Points on a hilly landscape, in no order, each with its height.
From any point a ball takes the steepest step (drop divided by distance) to one of its 5 nearest points. It stops when none of these is lower. Distance is the straight distance between rows; heights are no part of it.
(434) height 77.2: [160  96 131 155 187 123 127 136 122  92 164 140 121 138 137 170 119 106
 110 126 114 149  85 134]
(290) height 40.3: [106 157 122  93  85 114 130 107 118 131  96 130 140 106 115 140 159 144
 120 134 128 107 147 126]
(29) height 25.6: [101 156 111 108  96 130 102 114 119 132 100 116 132 121 127 108 136 160
 126 133 122  95 148 144]
(564) height 40.8: [119 144 165 121 133  96 137  92 112 120 143 158 134 111 115 212 114 101
  78 111  84 112 108  99]
(519) height 79.2: [157  84 129 144 195 127 138 159 134 106 157 142 121 146 143 146 108  93
 136 120 132 155  93 135]
(763) height 48.3: [138 102 132 147 154 148 135 192 136 178 145 133 113 151 153  72 112 102
 208 126 152 166 134 145]
(731) height 74.9: [150  98 148 148 197 121 129 117 124  80 171 150 130 140 128 188 104 117
  83 136 102 121  88 121]
(341) height 36.7: [138 106 128 166 149 139 128 179 148 147 139 132 118 148 144  78 120 117
 190 125 154 145 117 141]
(636) height 41.1: [113 161 126 102  85 116 125 109 114 132  93 131 137 104 109 126 157 152
 118 115 121 106 142 130]
(36) height 87.0: [174  76 120 125 221 146 163 163 150 110 138 124 111 139 135 158 113  76
 133 133 123 167 120 157]
(847) height 51.3: [122 174 117 104  54 104 131  75 116  89 104 105 141 114  95 148 188 157
  77 147 133 127 139 116]
(656) height 29.0: [115 105 120 156 130 137 118 165 131 154 142 128 128 139 138  70 123 131
 177 138 151 131 110 139]
(350) height 37.7: [117 169 136 105  63  92 131  79 112 104 111 113 159 119  88 169 185 145
  63 152 122 109 128 101]
(659) height 19.2: [116 115 159 138 154 119 115 121 107 110 137 147 129 117 127 162 111 119
 110 124  99 117 104 108]
(1011) height 85.2: [174  59 134 135 236 140 149 168 160 111 150 121 120 141 138 188 135  79
  93 144 107 168 121 150]
(844) height 44.0: [147 101 119 158 171 141 131 161 146 135 145 135 122 143 139 107 115 108
 167 139 147 159 107 143]
(967) height 29.4: [115 159 171 111 111  98 125 100 111 121 127 164 146 107 114 196 135 118
  87 119  81 101 119 112]
(855) height 10.2: [118 138  90 130 102 160 103 125 127 170 114  89 120 142 127  51 121 182
 168 132 163  90 156 146]
(229) height 33.8: [108 152 153 102 112  99 124 112 123 121 111 147 140  99 113 162 138 127
  94 114 100 100 119 117]
(417) height 45.1: [110 168 132  93  70 101 133  92 117 114 101 118 138 107  98 147 160 152
  86 128 129 122 140 113]
(946) height 50.6: [124 180  59 119  22 121 148  69 130 108  95  94 132 156 132  83 124 148
 135 114 168 125 179  97]
(935) height 18.5: [119 121 132 151 134 128 104 152 112 120 140 134 132 112 142 105 117 137
 139 121 127 116  99 138]
(201) height 57.3: [121 156 169 115  76  79 146  82 115 111 148 149 164 109  91 196 187 118
  44 143  90 106 118  90]
(363) height 13.2: [110 126 148 139 138 126 111 138 120 119 135 139 139 117 127 128 122 132
 126 127 123 100 105 135]
(900) height 23.4: [120 159 142 101  85  90 133  81 115 109 109 121 153 111  97 174 186 147
  69 136 112 118 139 105]
(840) height 62.3: [171  91 121 136 194 135 139 168 136 128 139 138 116 138 139 129 111  90
 145 129 125 175 117 139]
(995) height 22.1: [121 119 129 156 119 139  99 149 131 141 131 113 131 129 130  65 126 153
 163 139 145 112 120 152]
(424) height 51.8: [113 186  80 113  16 119 148  57 118 103  95 105 132 139 123 100 129 156
 128 130 173 133 167  95]
(615) height 21.3: [122 113 122 149 112 139 101 152 141 158 127 113 130 139 132  62 134 159
 167 143 149 111 127 131]
(188) height 30.1: [106 165 163 112  97  90 133  93 119 117 130 146 153 115  96 197 164 119
  73 127  93 109 124 110]
(22) height 38.5: [125 170  89 106  52 126 133  71 137 120  88  99 124 132 121 103 130 155
 136 119 161 128 173 120]
(49) height 44.2: [145  99 113 144 178 159 134 184 140 167 143 136 113 135 146  87 100  81
 192 119 148 185 129 153]
(1097) height 21.2: [169 101 129 149 175 135 139 170 142 139 141 143 109 144 137 111 103  92
 172 122 137 167 112 134]
(489) height 7.3: [116 169 111  93  78 103 132  72 124 117  94 119 144 117 115 135 163 153
 103 131 142 130 156 110]
(933) height 21.9: [108 158  90 103  69 151 117  90 128 141  90  94 117 121 127  78 115 165
 145 111 158 109 171 134]
(451) height 11.0: [165  68 143 148 204 139 138 138 145 103 175 128 129 143 138 190 113 115
  85 144 102 154 106 123]
(207) height 27.6: [119 129 115 140 101 155 101 151 141 182 137 100 123 161 135  42 129 155
 179 139 161 111 139 150]
(843) height 4.2: [109 133 157 136 141 115 114 133 109 122 140 150 124 109 137 146 122 136
 109 119 105 108 100 122]
(21) height 58.0: [142 112 123 146 111 152 133 176 157 195 147 104 128 155 146  36 136 131
 209 130 159 137 147 138]
(414) height 14.1: [101 124 156 137 149 120 118 121 105 118 141 159 133 109 131 149 105 122
 106 120  85 111 103 115]
(804) height 35.5: [120 136 172 127 145 109 122 114 106 116 159 172 136 109 122 185 118 112
  83 112  90 109 109 114]
(964) height 19.9: [109 155 162 104 105  90 142 100 117 114 118 154 153 109 112 187 150 114
  73 116  81 115 112 103]
(266) height 42.6: [120 119 157 128 161 122 123 106 113 109 150 150 128 116 132 194  98 112
  83 112  86 102 101 105]
(609) height 65.7: [164  84 151 150 206 137 137 133 127  94 173 138 114 146 129 180 123 114
  80 137 106 140 103 122]
(59) height 67.8: [181  53 148 133 216 131 158 139 158  98 176 114 114 144 135 203 131  89
  81 152 108 147 111 134]
(912) height 50.2: [118 173  84 104  47 128 133  64 114 123  84  93 136 132 122 111 141 151
 127 121 161 133 160 116]
(436) height 41.7: [130 118 123 154 109 150 126 161 147 190 147 109 129 152 141  44 128 140
 190 131 164 131 136 143]
(599) height 22.4: [ 97 153 140 113 110 117 112 123 118 128 106 130 137  94 129 143 137 144
 117 118 122 103 130 135]
(883) height 35.9: [132 109 128 151 134 131 121 166 133 141 141 131 122 138 151  82 123 109
 164 128 148 142  99 139]
(762) height 61.5: [170  83 117 132 214 156 147 173 143 118 135 143 110 132 141 132 108  80
 160 123 135 184 137 153]
(43) height 22.5: [100 143 123 130 107 134 109 126 126 137 104 117 124 109 126 107 132 167
 137 130 132  97 131 144]
(74) height 60.1: [140 109 152 143 194 124 132 118 121  98 166 155 128 124 128 201 110 117
  73 128  96 115  97 114]
(176) height 16.4: [110 133 110 127  99 152  98 136 136 162 125 107 119 136 124  73 133 165
 177 131 158 111 145 138]
(96) height 46.5: [114 181  71 107  26 127 134  61 122 120  85 100 125 151 135  66 110 156
 150 118 174 127 177 111]
(329) height 49.3: [112 163 116 100  77 117 126  99 124 121  90 110 130 105 113 124 164 162
 119 127 141 114 146 129]
(224) height 47.3: [124 169 165 109  61  92 147  83 109 102 132 131 163 115  85 183 199 135
  54 156  99 110 139  88]
(16) height 42.9: [131 112 123 154 140 147 132 183 152 170 138 137 116 155 146  60 123 107
 196 127 149 149 126 144]
(61) height 19.3: [112 120 121 145 104 137 100 139 134 152 129 111 132 130 137  65 131 157
 165 134 150 106 132 142]
(331) height 56.3: [151  97 131 159 176 129 132 164 132 122 149 138 117 138 146 121 109 105
 138 130 128 154  93 131]
(347) height 30.0: [111 160 146 109  93  94 134 100 121 114 107 146 150 104 111 176 157 134
  76 129  99 110 126 105]
(162) height 62.4: [133  97 121 140 148 167 140 195 143 190 136 138 108 159 155  51  88  99
 225 123 157 166 161 150]
(1101) height 16.6: [103 134 136 128 126 127 102 138 111 124 117 140 131 110 130 119 127 138
 123 122 117 103 117 141]
(576) height 21.1: [108 126 138 138 120 133 106 145 123 147 123 134 115 119 139  99 123 167
 144 135 131 102 119 134]
(1001) height 49.5: [155  81 108 127 215 170 143 184 146 137 137 140 100 137 146 117  88  84
 178 125 139 170 141 150]
(734) height 28.5: [109 131 153 115 120 105 121 119 110 133 121 153 140 106 122 171 134 131
 101 114  89 104 109 115]
(494) height 59.1: [148  97 144 158 187 124 130 143 117 101 157 143 124 136 143 153 105 112
 122 124 113 142  84 122]
(179) height 12.9: [108 138 142 130 119 124 109 135 109 124 122 140 133 108 133 127 126 134
 117 116 109 111 115 122]
(137) height 17.2: [112 137 165 130 141 111 121 118 116 123 136 153 130 114 132 176 101 135
 101 118 107 105 103 124]
(791) height 17.7: [109 143 103 110  81 147  99 107 134 145 102  91 120 134 136  80 115 165
 153 130 155  99 159 136]
(583) height 32.1: [ 99 159 110 102  77 136 118 103 128 137  82 103 128 117 121 107 144 165
 140 131 135 109 164 132]
(1063) height 88.9: [183  58 143 122 237 159 171 168 178 111 143 120 112 138 127 172 117  87
 102 142 108 164 136 153]
(1022) height 32.8: [118 163  71 101  58 157 126  69 130 153  95  97 121 140 131  79 107 168
 154 118 170 109 189 121]
(244) height 22.8: [110 137 131 145 116 138  90 150 120 144 128 124 129 134 136  83 130 147
 142 134 141 116 117 135]
(315) height 26.4: [109 194  52 124   4 122 149  56 117 104  90  96 136 163 122  89 116 151
 137 133 170 135 172  86]
(969) height 49.6: [130 126 159 132 161 110 128  99 109 116 166 164 133 118 123 215 104 112
  74 118  81 106 104 106]
(813) height 32.5: [115 153 167 114 119 101 136 102 111 123 147 160 147 115 116 198 129 106
  81 117  81 116 113 110]
(1029) height 46.3: [117 179 106 100  62 112 140  76 125 111  88 108 144 109 109 130 158 160
 105 124 148 125 151 120]
(707) height 73.3: [176  75 119 136 220 160 149 184 148 120 142 124  98 142 143 138 109  76
 141 128 123 172 132 154]
(246) height 82.5: [167  42 148 116 243 145 179 169 180 114 142 115 116 146 139 196 141  72
  90 149  94 151 137 155]
(297) height 29.8: [106 149 151 116 121 108 120 117 118 126 113 145 145  98 126 160 133 126
 116 122  99  96 122 122]
(488) height 27.8: [123 114 121 159 148 124 126 150 120 118 155 140 120 131 130 115 119 126
 135 123 124 132  95 124]
(605) height 43.2: [134 104 117 149 124 146 133 172 154 183 141 114 119 146 142  51 124 123
 188 132 162 135 126 143]
(223) height 38.2: [112 171 143  93  77  98 135  93 111 126 105 128 146 109 113 160 159 136
  84 129 115 125 131 105]
(343) height 21.5: [ 96 153 107 112  98 143 103 120 128 146 100 106 118 106 132  94 127 170
 142 129 139 105 150 139]
(617) height 21.4: [118 175  73 108  53 142 127  81 127 133  82  96 119 138 131  92 115 165
 143 117 166 116 178 125]
(351) height 44.7: [148  99 125 168 163 134 123 176 119 128 153 142 119 141 131 112 110 109
 155 127 126 148  95 129]
(212) height 43.8: [110 171 119  99  65 106 134  73 122 114  92 108 135 121 106 149 178 155
  98 139 131 135 146 118]
(75) height 39.6: [105 157 141 103  93 106 128 100 128 117  98 130 135 104 103 156 158 133
  91 123 113 105 131 127]
(976) height 44.9: [152  96 123 142 189 161 151 186 138 153 147 135 109 134 153  87  97  93
 194 118 147 176 155 150]
(717) height 19.1: [111 143 114 120  96 142  98 123 131 151 112 105 121 126 128  86 130 169
 152 136 136 102 149 143]
(770) height 17.3: [104 129 136 136 132 133 104 144 119 122 138 132 137 110 128 119 124 145
 140 125 127 109 114 144]
(803) height 35.0: [120 160 155 106  80  84 136  87 109 115 116 130 156 111  97 186 180 132
  60 134 103 101 130  99]
(469) height 38.1: [130 110 139 153 166 126 107 154 111 106 152 150 133 128 139 136 117 123
 121 125 115 137  90 129]
(372) height 66.9: [113 185  85 108  40 114 138  58 117  96  95  93 144 141 107 125 141 151
 113 130 169 135 164  99]
(961) height 46.8: [159  87 118 134 187 164 148 179 150 157 139 132 104 148 146  96  92  88
 190 124 140 181 142 154]
(1108) height 37.5: [122 114 152 139 171 122 119 123 110 100 156 160 129 126 139 181 104 117
 106 127  99 110  98 121]
(1053) height 85.7: [182  75 136 135 212 128 149 149 146 103 159 132 120 140 129 172 124  96
 116 129 118 154 101 137]
(919) height 51.9: [163  92 127 134 200 160 142 186 142 136 138 143 112 141 140 120  97  81
 170 131 137 182 139 155]
(166) height 19.4: [121 122 118 134 113 154  98 144 140 165 130  88 114 148 134  50 126 173
 171 143 159 105 148 145]
(567) height 40.1: [145  97 112 157 164 151 141 177 140 150 142 142 113 132 139  91 104 100
 179 120 152 169 121 142]
(591) height 78.2: [171  85 123 141 202 139 150 169 141 123 143 140 108 142 142 137 109  89
 140 126 128 176 115 141]

Call two points neighbours if one is among the 5 nearest of the other. Go from one point of each pair to the other, from neighbour to neighbour, staying as low as possible. Name the highest point that can't be avoided.
(315) / (617) | (96)
(900) / (855) | (347)
(617) / (451) | (609)
(617) / (843) | (995)
(1097) / (843) | (567)
(489) / (843) | (290)
(855) / (964) | (967)
(855) / (617) | (933)

Where does a ball stop that starts at each point below?
(434) | (843)
(21) | (855)
(36) | (1097)
(707) | (1097)
(162) | (855)
(763) | (855)
(605) | (855)
